Each row is a point on a landscape with many valleys, with its height.
From any point a ball takes the steepest step (drop divided by distance) to one of its 2 nearest points. It stops when none of these is lower. Distance is the straight distance between rows; heights are no part of it.
gava height 7.79: [ -8 -17  10 -20  16  17   2 -10   1   8   8  -7  12 -16   1   2  -6   0
  12  19 -13  -7  -1   3 -11  -4  -4  -2 -13   5  13 -12  -5  -3  -6   0
  10   5  16   7  -8  -2 -12]
nebe height 5.37: [ -3  13   3   9   4   9  -2  -1  38  10   9   7  -9   2  -5  -6  19 -12
   2   8  -1  20  -1   7   0  15 -14   4  15  -2 -38  27  -2   1   3   4
   2   5 -11  12 -11  25  10]
sadon height 1.50: [  2  -3  15  16   5  -4  29  -1   6  12  25   2 -19  -5  -9 -21 -10  12
  -8   5 -12 -16 -13  -8  14   1  -8  21  -1  -1   7  39  17   2   6  16
 -19  17 -12  -6  12   4   6]
kubir height 5.55: [  2  10 -10   9  10   6  12   4   3  10  10   3   4  -9   9   9  -8   7
 -12  -2  12  -5  -2   9  -3 -10 -11  -8  -9   9  -8   2  -2   2  -1  -2
 -10  -4   9   5 -10   1  14]
Fep height 6.29: [ -2  -4 -10  -8 -24 -15 -23 -21  -3  12 -28   1  -3   3  11  15  -4 -19
   5  11 -17   7  -4 -15  -2  -6  25  -4   9  -9   6 -13  -7  -3  12   1
  25 -14   9   3  13   5   4]
Rori height 3.53: [  7   1   0  -7   9  -2  14 -10   0  20   1  10  -7  -4  11  16  24   3
   1  12   3  20  -3  -9   5  -8  -9  -4 -16   9  -3 -20 -13  11 -15  -7
   5 -12  -3  12  13  -1   4]
Gul height 2.71: [ -5  -4 -10 -19 -26 -24  -8  -9   5  18 -11  13   3  16   6 -11  19 -14
 -11  18  -9  32   2  -8  -3  -7  22 -15   0  12  11  -7 -11   8  12  -3
  18 -17 -17   6  13  24  -7]
lesir height 3.74: [  1   2  -7  33  -5  -8  -1  -9  -7  -6  11  -3  -2  -2   9   1  15  11
 -15 -27   1   3   7 -11 -12 -19  -2   5  12   9  -6   7  10   9   6  -6
  -5  -3   4  21  14 -15 -13]
vad height 4.03: [ 12  -1  17 -15   6   6  16  -8  -8  31  -2  13   6 -13  14  19   8  21
  10  15   9  -1 -10  -5  -6  -9   1  -5 -20  -9  21 -10  -7   8  -1  -6
   5  -7  -7  12   6   0  13]
lin height 6.01: [ -9  -4  -1 -27  -8   4   5  23 -10  -7 -22   4  15  11   8  10  12  14
   3  13   4   8  10 -21 -14  20  -2 -19 -11   7  19 -12  -2   6 -15  -2
   9   0 -13  -6   7 -15 -18]
ruf height 6.77: [-12   5  13  -9  27  19  18   6 -42  12  17   5  -6  -7  -9  -1 -26  15
  -3  -2  40   3 -26  -5 -15  13 -16   3 -12  -9  15 -14   7   1 -13  -9
  -2   1 -29 -31 -15  16  35]
nosin height 8.38: [ -5 -21  -2 -13  -1  -1 -11 -17  14 -21 -32  14   4  15  14   4   3 -24
  22  13 -18  -3   4 -12  -7  12   8 -12   7   4   5   0 -13  -6   3  -5
  16  -1  23   6  -6  -7 -23]
kaz height 2.64: [ -9 -15   3  -6   4   6  -2  12 -17   1  -4  -2   0 -14 -22   6  -8  20
 -13  -7  -1 -25   7  11   8   7  -6  16 -10  11  -4 -13  17   3  -1  -6
 -17 -10  -2 -15  -2 -11   4]
fopa height 2.36: [  1   0  12   0  40  11  12  -7 -22 -27   7 -24  17 -13 -13  17 -17  -4
   0 -23  -2  -3  10   0  -8  14  -2   4  -4   0   0 -24  -3  13 -23  -1
 -17   3  15 -17 -12 -16 -11]
Pela height 2.88: [ 21  -3  -5  -6 -14   6  -7  20  20  -4 -15 -14  -6  11  17 -31  29  -8
   3   0  -4  26  -7  -3  -5 -13   6   2   6   8 -11  30  10 -16  21  -1
  17  13   6   0  14  -3 -21]
kori height 5.19: [-12  -6  -6  25  -9 -20 -12  -9   0  -2   2   0  -1  -2   8  16   2 -18
   6 -24  -3  11   7 -27  -5 -26  23   5  42   0 -31   3   4  19  21 -12
  12   0  17   0  21   2   4]
Supot height 7.36: [ -1   2  29   7  42  21  11 -17 -17  13  23  -9 -11 -12 -20  -7 -25  11
  -8 -10  25 -14  -3  -5   8  14  -8  14  -5  -5   8  -2  20   8 -26   3
  -8 -16  -8 -12   5  13  23]
fuvul height 6.41: [  6 -13  15   3  -8  -5   1  -1 -10  17 -15   3 -11   3  11 -16  14  10
   3 -14 -10 -19   4 -11  18 -19  24  18  10  -8  -1 -11  23   6  21   6
  17 -17   8   3  23  -3  -2]
nuf height 4.50: [ 16  -2  30  -4  10   3   1  -5  -8  34  -1   1  -6 -13  -2   1   9  13
  13   6   8  -9   3   3  18   2  11  10 -14 -12   7 -11   8  17 -11  -1
  -3 -25  -9  12  12  -3  18]
Lal height 3.73: [-21 -16   0 -17  26  29  16   2 -35 -21  24  -6  11  -6  -6  -4 -10   3
  -5   2   9   4 -21   5 -30   8 -28  -9 -10  10  14 -16 -12   1  -7  -3
   3  24  -8 -18 -29  -2  -2]
temo height 6.93: [  1 -10  19 -10  -4 -11   3 -11 -22   7  -5  -6  -1   6  -4  16  -2  -3
   7  -1  -7 -13  11 -13  12   3  23   3 -12 -11  23 -40 -11  -2 -23   2
  12 -14   0   9  11  -5  -5]
Liki height 1.33: [ -6  -5  24   3  36  12  13  -6 -19  -4  -1  -8   9 -14  -2  24 -14   0
 -11 -34   1 -21  21   2  -2   4   4  14   5  -4   9 -12   7  -6 -24   1
 -12  -7  16 -10   5  -8 -16]
gitu height 5.31: [ -6 -16 -12 -15 -27  16 -19  -4  -4  -9   7  -8   2   1 -14  -1   0  -6
  -1  23  11   6 -13  30 -13 -11  -4  -3  -8  12  12  14 -22 -17   7  -5
   5  10 -14   6 -15   8  -9]
rugi height 4.91: [ 13  12   5  12  -8  -6  -1  11  20  12  -4  -7 -23  -2   5 -24  30  17
   1 -11 -10   1  -1  -2  18  -9  -7  16  28  -8 -14  32  28 -16  11   7
  12  14  12   5   7   4   3]
fumo height 4.37: [ -7   7 -23  22  -7 -16 -23  -2   3 -36 -17   1  -6   3  -8  -4  -1   6
  -7 -22   3 -14  11  -4   9   8   2   6  19   7 -10   7   6  12  18  -7
 -13 -16   8   8   0 -17  -9]
Fepur height 2.68: [  1  12   0  21  -4  -9 -18   1  28  -3 -10  15  -6  23  -1 -15   9   1
  10  -1  -5 -11   9  -9   9  19  -6   7  21  -9  -3  19   2   0 -13   9
  -4 -14  -5  14 -15  12   3]
rufug height 5.92: [ 14   3  16   2  -5   1   0 -14  17  35  -5   0  -8  -2  15  -9  20   4
  16   6 -13   3  -5   4  -1 -10   9   4  17  -8  -5  -1   8  -6  18   7
  20  14   8  12  12  14  10]
ropid height 7.12: [  2 -12   5  -4  -5  15  15   0   7  24  17 -13 -11 -17  -7 -26   8 -11
   1  19 -31   4  -5   7  -6  -4   0   4  -2  21   8  30  11  -4  17   6
  -2  30   3  -2  -1   0 -12]
lun height 3.66: [ -2  14  -3  23 -18 -22 -23  -7  26   4  -5  18 -11  12   4  -9   1  -9
   2  -8   0   2  11  -4   1   1   6   0  21   2 -16  18  -4   6  12  -7
  -4 -21  -2  16  -7  23   5]
fuze height 6.82: [  4   1  -7  -3   3 -11   6  -4 -13 -13  -4  -2  24 -20  -6  12   4   5
   5 -13  10   9   1 -18  -1  -6  -6  -2 -12  24  15 -37  -2   2 -10  -9
  -6  -3  -9   7  -4 -11 -13]
Zano height 5.02: [ -3   1  -4  -1  -9  -1  -9  -2   3  10 -27   7 -14  14  12  -3  20  13
  -4   9 -12   5   6   7   7  13  12  -8   2 -14  -4 -19   4   5 -13   5
  15 -15   1   1  -4 -11   2]
Dobon height 4.31: [ -3   1  -4   5   5  -1   5   1   8  -2  -7  -1  -2  -7  20  10  -1   2
   2  -3 -23 -18   8  -5   0 -10   3  -4   6  -1   4  13   8  -3  14  -5
  -1  15  35  -6   3 -18 -10]
boz height 5.43: [ 28  14  21  -2  -2   5   5 -24  15  38   1   7  -6  -4   7   4  -2   6
  19  12  -3  -9 -16  11   0  -5  11   5  -4 -23   5  16  -4   2  21   9
  -3  11  -8   9   9  11  22]
Zot height 2.00: [ -9   0 -18 -17 -12 -29  -4  -8  -1   5   5   5   8   7   3   1   1 -18
 -18  11  -3  21   5  -3   0 -10  13 -19   2  18   3 -20 -21   2  -4  -3
  13 -16   1   8   3  15  11]
fen height 4.61: [  2   8   6  35  10   7   7  -1   2   2  16   2 -16  -1  13   3  23  31
 -11 -23   0  -7  19   0   3   1  -2   6  14  -8   0  19  27   5  -9  -5
 -16   4   5   7   5 -17   4]
vek height 2.97: [  5   4  -2  22  12 -10   4  -8   3   3  15  13 -13 -16  -7  11 -12   1
   2 -15  -6 -18   8  -8  19 -13  -3  18   4  -7  -9   7  18   9  11  -6
 -23   0  13  -3  15  -1   8]
nibi height 7.08: [ 12  -7   0  14   2   3   1  -7  10  17  10  -3   2 -12 -20  -7  -1 -27
  23   5  -9  17  -8   5  -1 -15   7  14  -6  19 -21  11   4   6  21  -4
  -9  -1 -13   9  -2  19 -13]
Sekof height 5.20: [-12  18 -21  13 -16 -27 -28   6   1 -33  -5  -3  -2  21  -5 -14   2  -9
  -4 -16   2   2  16 -12  12  12   1 -18  18   5  -1  -9  -5  19  -5   8
   0 -25  -3   8  -3  -7   6]
lonu height 5.03: [  4   9 -11   6  -4  -2  12   2  14  18  13   5  -1 -12  13   9  -9   8
 -15   0 -10 -14  -5   5  -2 -11  -2  -5  -2  14   2  32   8 -17  18   2
  -9  15  14   5   1   6   7]
purir height 3.17: [  0   0  15  -3  33  18  12  -7 -10 -17  21 -21  10 -17 -20   8 -28  -6
   6   0  -6   2  -3  -3  -2  -3  -5   8 -17   2  -8  -8   8  10 -18   0
 -12  -2   7 -10   1 -11   9]
Zir height 5.17: [ -3  10 -17  27 -12 -11 -30   0   8 -17 -16  -8 -25   9   9 -11  21   5
   1 -16  -2   6   8  -7   9   8   5   2  28  -7 -14   6  15   6  11  -7
  10  -6   8   5   9 -12  -8]
sibod height 1.77: [ -7   9  -4  -9  18  10   0  15 -13 -17  -2  -8   4 -22 -13  14  -7  13
  -2 -11  14 -12   4   5  12  10 -15   2 -11   1  -7 -25   8  16 -13  -8
 -19 -20   2 -13 -11   1  23]
lef height 6.58: [  4 -12  11   6   1  18   7   0  12  11   7  -3   0   1  -4 -26  19 -10
  10   6  -9  18   3   8  -6  -6   5   6  -8   9 -13  13   6   7   5   2
  -5   8 -10  10 -13  -3 -14]
Daz height 4.81: [ -9  -3   6  11  23   5   3 -19 -10   4  -1  -1  -9   6 -11  -5 -21   9
 -10  -1 -10  -1   1  14 -13  18 -10   9   1 -13   7   3   0  -8 -13  13
   1   6   8 -21 -17  -3   0]
Mesud height 6.39: [ 10  14   7  -2 -13 -22   4 -12  21  24  -5  10 -11   5  24   3   5   1
  -4   8  -3   1  -3   2   6  -5  14 -13   1 -14   8 -13 -18 -11  -4   6
  17   1   8  11   5  13  19]
guv height 7.43: [  5   7 -17 -25 -24 -15  -7   7 -17  -1 -23   0   8   2  26  24  -9   5
   3   3  12   5  -6 -18 -12  -6   1 -15  -7  -9  27  -3  -7 -14  21   2
   9  -8   1   0   9  11   5]
Modu height 4.43: [ -1  -1  -9 -20  21  19   6  10 -15 -11  12   2  22  -9 -10  -3 -22 -11
 -10   8  10  -8  -1  12 -11  -9  -5  -6 -21   9   6   0 -11 -15  -5  -1
 -24   2   6 -24 -15  22   6]
ren height 1.22: [  2  -1 -14 -10   4 -21  -4 -12   2 -12   6  11  20   5   1   2  -4 -34
   5   2   2  26  11  -4  -2  -9  10 -18  -2  30   4 -20 -27  -5  -8  -8
  -4 -16   7  13 -16   7  -6]
fud height 6.59: [ -9  -4   5  -7  10   8   3  -5  21   8   2   7  -4  25   6 -25   9 -15
   9  25 -14  19   3  18  -3  11   7 -15 -10  -9   1  -4 -14  -5 -28  12
   5   9  -6 -20  -9   6   1]
sop height 5.48: [ 11  -9  17  -9  -5   1   8   5 -24   3 -13   2  -1  -1   7  18 -13  22
   0 -16  17 -31   3  15  16   3   8   9  -5 -29  15  -5  12  -3  -1   5
  -1  -7   8  -5   6 -21   8]
dagep height 6.32: [  6   8  -5 -19 -13   5   0   1 -14   3  12  -3  15  -8   2  22 -18 -15
   1   8  17   2 -11  13  -6 -21   8  -7 -19 -14   8  -1 -22 -25   5 -10
   0   6 -12   6  -5  38  22]
vupu height 1.44: [ -4  15   3  23  -3  -3  -5  15  15  -3   2  16  -3  20  -6 -15  15   8
  -3 -10  12 -10  19  -6  12  30 -10  -7   8  -9  -1   2  -1  11 -31   8
 -11 -15 -20   2 -14  -4  -2]
vam height 6.66: [ -4  18 -13  10 -26 -26 -12 -15   0   6  -9  -7 -14   7   7   6  -3  -1
   6  -3  -7  17   0 -14   3   1  20 -12  10  -7  10 -15  -1   9  13   5
  18 -14   0   9  26  -8  -1]
bovet height 2.85: [  4   0   6  15  11 -12   7  -7 -11   3   3  -3  -1   4   5   8   9   3
  -8 -15   0   9  11 -12  11 -12  -3   3  -3   4  -6 -22   2  13 -13   1
   9 -18   6  14  20 -12   1]
gurer height 1.81: [-19   8   4   3  21  17   2  -4   2   0  15   0 -22 -13 -14  -9  -7  20
 -10   3  -3  -5  -8   8   5  29 -24  18  -1 -18  -8  18  21  20   7  -1
 -11  -6 -10  -9 -13  -4  18]
Gutob height 1.32: [ 10   1 -17  -2 -19  -3 -22  18  20 -20 -12  -7   6  17   1 -14   5 -11
 -14   3   9  13  -6  -3   6  -7  -2   3  10   5 -23  24  -2 -15  26   5
  15  -4  -1   1  28   8  -6]
dudeb height 5.54: [-12  -7 -17 -28  -9  -1  -5   8  -5  -9 -28  16   8  21  18   2  20 -10
  -4  22 -15   7   6 -10  -1   7  17 -19  -9   3   6 -21 -13   9  -3   3
  16 -17  -2  -6   5  -8   2]
Vil height 0.72: [ -5   0   2 -11  21  16  -3   5  -2   1  13   5  -9 -20 -19  -2 -12  13
   4  20  12 -19 -18  11  15   7 -15  15 -15 -10  -3  -2  11  17  -4 -10
 -12 -17 -11 -14  -2  15  27]
Tek height 4.02: [ 18  10   2 -13 -14  11   0  15  17  10 -16  -3  -6   2  11 -29  41   6
   0   2 -14  13  -8   3  -2  -7 -11  12  15 -15  -1  17  22 -27   2   7
  15  19   8  -7  -3  -4 -13]
gotu height 3.02: [ -5  18  -9  13  12  11  -1  10   5 -17   6   2  -7   6  -8 -19  -4  19
  -9   0   1 -14   3  11  -1  23 -37   1  10 -12 -18  28   3   3  -2  12
 -12   7  -8  -7 -13 -12   3]
bokad height 3.48: [  3  -4  14   2  -6  12  -1  15   5  14  -1  11  21  17 -11 -13   2   7
  -2   9  19  -5   2   1 -10   7   1   0 -10   4  -1  -3  -3  -6 -31   3
 -10  -1 -25  -4  -8  10  -6]
Sikun height 3.49: [ 10  -8   1  -8 -15   3   0  15   7   8  -7   5  11  11   6  -7  10  14
  -1  13   5  -5 -11  -3  -3 -13   2  10  -9  -4   1  10   3 -18  10   8
   4   2  -9   4  17  -7  -6]
bolan height 6.70: [  7  10   3 -18 -16 -12 -14   4  -1  10   0   6  11   6   1   8 -11  -6
  -5  19   8  -9  -3  -2   9 -19  18  -2  -7 -19   0   4 -11 -12  -3   2
   3 -22 -11  17  10  29  23]
bafa height 6.02: [ -2  12   1   7   8  14  15   6   0  11  10  -1  -6  -2   8   7   4  11
  -3  11   8  17  -6   9 -15  12 -22 -11 -12 -11  -5  13  -1   2 -12   8
  -8   7 -16  -1 -19   0  13]
gavu height 3.79: [ -3 -11  -7  19   1 -14   6   3   3   4  13  14 -12 -11 -15 -10  -5  -2
  -9 -11 -16 -17   1  -5  15 -13  -8  18   6  21 -14   9   5   0  14  -3
 -20   4  11  -1   0   3 -15]
taled height 5.91: [  0  -4   2  14 -13 -12 -12  -1   6   4 -15  -3 -20   4  -1 -13  -2  10
   7 -11  -1 -13  -5  -4  17   4   3  28  18 -12  -5   9  20   7  30   0
   9  -8   1  11  20  -6 -10]
pabav height 5.87: [ -4  -4   4   4  -2 -10  -7 -23   1  22 -10   0  -9  -9  -6  19  -3 -13
   6   5 -12   9   1   8   0   3  10   7   6   1 -10 -22 -14   2   0  -7
  11  -6  15   6  -3   4  -2]
Dad height 4.94: [ 10  -3  10   2  -2  -2  10  -1  -4  11  -4  -9  -5 -11   8  15  -4  22
   4  -9  -3 -24   6  -6  10  -6  11  15  -1  -7  19  11  16  -7   7   8
   4  11  19  -1  17 -24  -6]
safu height 3.54: [ -3   2 -17 -11 -25 -32 -10  13  12  -1  -5   3  -6  30  12 -30  22 -15
 -12  12  -6  27   7  -7   7   8  17 -20   2   9   1   4  -7  -4  -2  13
  20 -15 -23   0  13   6  -8]
kogov height 7.38: [  0  -5   5  13  -4   6  -3 -12   5   8  18 -11  -2  -9 -18  -6  -4  -3
  13  10  -1  -7 -18   4   7  -8  -7  13  -9   1  -8   3   2   2   6   1
  -2  -6 -21  25   6  22  16]
luze height 7.06: [ -4   5  28   1  29  22  15   0 -21  22  16  -2  -9   5  -2  -1 -20  16
   2   1  34  -4  -4   2   2  30  -7   4  -3 -19  13  -9  11  14 -29  -1
   4 -12 -13 -22 -12   1  32]
kud height 4.60: [  0   6   0  10 -14   1 -11   4  35  11  -3  10  -6   0   1 -13  17  -9
   3  -5   3   6  -5   2   7  -6   8   7  32   9 -28  32   7  -3  30   1
  15   6   1  18  -2  34   9]
ror height 2.67: [  8  -1 -22  -2 -14 -10 -13   7   7 -26 -14   9  18  10   9   1  -9 -19
 -13  -2   1   2   4  -3  -4 -16  -3 -14   6  10 -18   4 -13  -6  18   5
   2   6  15  -4  19 -11 -11]
Zomib height 4.46: [ -5   3 -10  -2 -39 -21 -11  11  30  -4   5   8  -7  22   1 -20  17 -28
 -14   8  13  20   3  19  11  10   9 -21  11  11  -8   7 -22  -1   7   0
  16  -3 -19  10   2  18   5]
pepul height 2.60: [ 19 -15  16   4  -2   3  15  18   4  18  12   2  -9  -1   1 -16   8  13
   4  16  -6 -15 -12   7  12 -13  -2  21  -6  -9  -1  28  15 -11  15  11
  -7  25  -9  -6  18  -2  -2]
Vozu height 3.59: [  3   3 -16  -1   5  -9  -4  -6  -2 -22  -9   9  20   6  15  17   1   2
  -4  -9 -13  -1   7 -18 -16 -18   1 -12   3   2   1  -7  -1   5   5  -7
  -6   2  25   0   2 -21 -14]
vobu height 7.03: [ 12   5   7   2 -17 -15 -17  -5   6   9  13   0   3  -2 -19  -1 -12 -18
   8   4   9  -9  -5  -5  13 -14   9  12   1  -3  -7 -12 -12  -5  -2   0
   5 -23 -11  32   1  33  19]
teda height 2.58: [ -1   6  -5  -8  20   3   1  13 -20 -11  -1 -13  -7 -15  -9  13  -2  -1
   4   0  10  11   5  10   1  17  -6 -19 -16  13   0 -39 -12  19 -30  -9
 -11 -14   0  -2 -21   2  10]
ragad height 6.56: [  0  -1  -4   5  -2  -7   1   0  20  -8 -11  12   1  26  12  -9  23 -19
  10   8 -13  26  10   6  -7  -1   3 -14   9  13 -12  -6 -16   7  -4  -3
   4   6  -3  -3  -6 -16 -29]
zun height 5.26: [  4  -7 -12 -19 -26  -6  -8   1  15 -18 -12   5  11  24  -6  -9  17 -33
 -17   9  12  25  10  26  -4   5   5 -16   4  17  -7   7 -27  -3  14 -12
   9  -6 -11  -2   9   7 -10]
Tef height 4.96: [ 27  -3  32  -7   5   0  -2 -24  -4  32   0   8 -10 -10  -3   2  -8   8
  16   5  -4 -26  -8  10  13  -1  19  14  -1 -32   6  -7   3   7   7   4
  -1  -5   4   1   6  -4  21]
morum height 7.20: [ -1   6  -4  24  -9  -4  -5  -3  25  -4   2   2  -4  11   4 -12  14 -21
  14 -13  -6  21   0  11  -3 -11  12  -5  24   9 -34   9  -7  14  21  -2
   5  16   7   6  -1  -9 -16]
Nav height 5.98: [  1   4 -16  -3  -9  -7  12   3 -16   0  11  -2   4 -14   7  21  -8  -4
   0  -1  14  -1 -23  11   1 -19 -10 -12 -18  -2  -3 -18 -21 -18   2   2
   0   7  -5  14  -4  10  16]
Fir height 5.40: [-12 -12 -13  -7  -5  18   8  -2  -6 -10  27 -22   2 -15 -22  -5 -18 -13
 -12  19 -11   4 -21  17  -4   0  -8  -4 -15  21  -8  40   4  -6  14   0
  -7  25 -18   2  -9  12   7]
gar height 4.32: [  4  -1  15  -6 -16   3  -3  18   9  16 -18   1   2  17   7 -22  29  13
  -7   5   0   0   6   0  -4  14   3  -1   5 -11   5  -3  10 -13 -34  11
  11   3 -14  -4 -12  -5  -6]
Nide height 7.24: [  2  -1  -6   8  -6  12  16   2  -8  -8   9 -10  17 -16 -15   2   7   5
  -7 -10  10   6 -16  -2  -9   0 -16   4 -17  21   4  -7  10  12  -1 -11
 -19  11 -20   4 -19 -12 -17]
ven height 2.63: [  1   2  -1   3  -9  -8  -2  16  10  -6   8  10   6  23 -16 -20   8  -5
   2   3   7   5  11  -1   8  14  -7  -9  -9  15  -5  -7 -11   0 -24   9
  -7 -10 -28   8 -10  -6  -4]
fara height 8.44: [ -3  -6   4 -17   6  13   1   5   8 -13 -15  -7   1   7  23  10  -1  13
  21   6  -6  -1  -6 -12 -24  26 -10 -24  -3 -10  27   5 -10  -5   1  -4
  21  24  15   5  -7  -9 -24]
mog height 4.77: [-14  -4  -4 -13 -11  18 -15  19  -1 -14   6  -4   4  -1 -21  -3  -9   8
  -3  27   2  -1 -10  20   0   0  -5   4 -14  -3   2  27   3 -14  12   2
  -8  11 -19  -8  -4  23   3]
revu height 5.96: [  9 -13  -4  -6  -4   6   4   0  15 -14   1   6  15  20  -3  -6  18 -23
  -5  14  -1  28   3  21 -11  -9  -4  -3  -5  14 -13  16 -20  -2   7  -4
  -7  10  -9   3  -7   0 -24]
dipa height 4.63: [ -1 -15  -9  -3  -8 -12  -2   2  -3 -14  10 -12  -6 -29 -25   0 -25 -20
 -11  -6 -23 -16  10   7  19 -10   4   8   8  17  -4   3   4   1  15  -3
  -8  10  24  -5   2  -9 -12]
Bobuv height 3.85: [  0  -2  -5  -5  39  16   5 -13   0  -6  12  -5  14  -8 -10  -1 -21 -20
   3  10  -4  10  -5   1 -15  -7  -5   2 -13  17 -13   0 -11   0  -7   0
 -17   5  14 -18 -11   4   5]
Talar height 6.43: [  1   1  11  -4   3   7  11  15 -15  -2 -12 -10  17  -1   2  29  -1  16
   8  -6  14  -2   8 -10  -7  13   2   2  -6   6  14 -24   5   5 -20  -5
   0   8 -10  -4  -1 -13 -12]
lak height 7.07: [  0  15 -18  -1 -21 -13  -9   5  -1  -8 -15  -8  -1  -1  12  22 -10  12
   5  -5  10   7  -7  -7   3  -7   6  -5   3 -13   6  -2   9   5  25  -5
   0  -6   4   2  15 -18  10]
sor height 8.23: [ -3  12   6  14  23   7   3  -8  17 -15  -2 -11  -9   2   7  11   2   2
   8  -9 -21  14  10  11  -3   8   1  -5   8 -16 -20  -2   3  13 -11   9
   1   5  23  -3   4 -17   9]
Babim height 8.09: [  0   0 -14 -18  -8   2  10   5  10  -5 -14   8  11  13  27  11   9   1
  -5  11   2   5  -1   7 -18  13 -12 -19 -11 -10  14   6 -18 -21  13  -7
   9  13   0   0 -12   3 -22]
keza height 6.60: [ -1   7   3 -18 -12 -20   6   7 -24 -12  -3 -11  13  -5  -4  18 -11  -7
   3 -22  16 -10  13 -13  10   0   7  -4  -4 -16  19 -51 -15 -10 -19  -1
   9 -14  -7  -3  -3  -3   9]
Bok height 8.08: [  1 -25   2 -11  -4   3  -5 -14  12   4 -10   2   8   6   9  -4   0 -13
  14  16 -13   5  -1   0  -8 -11   2  -1   1   8   4   4 -14 -17   7   4
  24  10  23  10  -4   7 -24]
patu height 3.27: [-19 -10   9  -7  17  24  18   2 -36   4  27  -9  12 -10 -10  -6 -22  13
 -12  -2  11 -19 -24   3 -15   6 -15   6 -15   3  25 -12   6  -5  -6  -3
   5  30  -9 -22 -12   2   4]
Kek height 6.87: [-11   5 -11  13  14  15  19   8  -9  -7  19   3   1 -23 -15  -3  -6  10
 -16  -4  13  -2 -10  -2 -11  14 -19   7  -8  16  -2   7  17   7  -3 -10
 -25  18 -23 -19 -26 -10   1]
Zisi height 6.03: [ -5  14  -1  -1   5   0  -7   1  33   7   2   9 -12  19  -7 -17  12 -21
   3  16  -2  22   4  17   8  19  -1 -17   3  -6 -23  10 -13   6  -7   7
  -1  -3 -13 -10 -14  14   8]
Doruv height 3.50: [ -5  -4 -17   7 -12  -6  -7  15  -8 -16 -19   4   4   2  -6  -3  -4  17
 -13 -12  -1 -29   5  -5  15   5   4   8   2   5  -1  -3  18   4   9  -3
 -11 -10   9 -17   5 -21  -9]
diraz height 7.51: [-10  -9  12  -8  21  13  14  -8   1  12  15  -8   7 -15  -6 -10 -16  -4
   8  15 -28 -11  -1  -1  -9  -4   5   8  -8  16  16  14  13   0   6   6
  -9  20  11  -7  -4  -3 -13]
Der height 5.76: [ -2  -5 -10  -2 -10 -21 -12 -15   1  -5  -7   6   6 -17 -12  15 -11 -34
   2 -15  -4   7   4 -18  10 -26  15  16  19   1 -27 -15  -1   1  18  -9
  11  -3  10  -4  13   5   0]
bof height 4.57: [ -6  -3 -20  21  -8 -20 -16  -2  -2  -6  -6   8   0   3  12  -9  -1  -4
  -5 -15  -7  11  11 -24  -8 -28  13   4  25  13 -12  18  11   6  25  -9
  -4  -4  17  -2  16   2  -8]
dis height 4.08: [ -7   6   3  18  29   7   0 -11  -8 -11  10  -2  -5   3 -23 -17 -21   3
 -18 -15 -11 -19  12  13  -6  16 -22   6   7  -1 -13  20   0   5  -7  19
 -13   9   7 -20  -1 -10   4]
nof height 0.83: [  3   7  19  18  33   6   0 -13 -13 -10  -2   0  -1 -10  -3  22  -6  -3
  -2 -38   7 -11  25  -4  15   4  16  10   2  -8   2 -18  15  11 -30 -11
 -24 -29   4  -8  10  -4  -4]
Pibez height 6.44: [-10  15  -6   6  12  19  26   2 -24   5  16  -2  -2  -4  -7   1 -12   5
   1  -7  25  11 -25  -1 -18  18 -26  -8 -16   1  -1  -5  -3   6 -15   3
 -17   7 -28  -9 -32  11  16]
Niki height 5.35: [ 16  18   7  20   1   7   0  11  13   2   2  -3 -17   1  17 -16  28  30
   4 -18  -3 -10  10  -8   8  -6   2  10  23  -6   9  31  34 -17  -6   4
  -8  16  19  -8  10 -19   0]
kago height 2.01: [  6   4   7  15  19  -8   0  -8  -9  -6   0  11  -6  -5   8  17  -2   4
  -5 -27   0 -10  23  -7  18 -12  10   8   7 -18 -11  -9  13  11  -5  -4
 -10 -21  18   7  19 -17   2]
tasot height 2.55: [ -6  -8  13   2   7   8  32   3 -13  19  29  -3  -6 -17 -12 -10 -23  13
 -17  11   1 -21 -15  -6   4   2 -12  10 -11   4  26  13  13  -7 -11   5
 -16  24 -13 -17   9  -3  10]
laz height 7.76: [  1  14  -2  16   1  -6  -6   0  27  -4  -3  -3  -5   5   8  19  12 -11
  19   2  -6  20   0   1   2   2   7  -5   5 -10 -24  -2   0  22   7  -5
  -1   8   2   8  12  -4   8]
Per height 5.39: [ -4  -5  -1  21   2  -2  -1 -31   6   7   1  -6 -15  -1  -7   4  -1   4
  -1  -8  -9  13  -5  21  -9   5  -8   4   7   0   0  -1  -7  -2  -3  -1
   1   6   9   6 -18  -3 -13]
gur height 6.24: [ -8  -8  -4 -24 -17  -4 -15  20 -33 -20  -4 -14  11  -4  -3  14 -10   9
  -4  -1   9 -21   4   4   2 -11   0  -3  -5  -9  11 -31 -15 -16 -13   3
   9  -5   6   2  -8  -1   6]
Zatu height 7.77: [ -2   0 -17 -18 -13  -8   2  13 -11 -25 -11  -4  17   8  13  23 -10  -6
   5  -2  11  11  -5  -8 -21  -1 -14 -26  -6   7  21  -5 -29 -16  11  -3
   4  11   3  10  -7   3 -18]
nera height 8.70: [ -4 -11  -1  -9  -1  -4  -7  -9   1 -23 -23   3   0   7  22  11  -9   6
  15 -11 -11 -15   6 -22 -10  17  -7 -14   1 -12  25  -5 -12 -11  -2  -5
  21   3  33  12  -2 -11 -23]
dep height 4.17: [ -3 -12   3 -21 -14  17 -11  19  -8 -15  -1  -5  21   3 -11   6 -11   7
   8  18  10 -15  -7  -1  -5 -14  15   4 -23  -3  17   4   2 -22   2   2
  -6  14 -13  -3  12   6  -7]
rafan height 3.24: [ -3  -2  -6 -13  22  13   7  -2 -17 -25  11 -12  10 -15  -4  10  -4  -6
   9   3   6  20  -5   9 -21   7 -20 -18 -11  24  11 -23 -21  16 -16 -12
  -8   8  -5  -3 -33  -7  -5]
Fosom height 5.89: [  0 -13   4 -25 -17  -1  -1  21 -29   2 -21  -4   3   4  15  15 -14  26
   1  -1  16 -31  -1  -7   0  -2   5   3   1 -12  26 -13   0 -10  -6   7
  19  -6  13 -10   5 -10   2]

Where does a ball stop that starts at each point below?
ragad: ren
bolan: Gutob
lin: vupu
Babim: Vil
fud: vupu
keza: Gutob
luze: Gutob
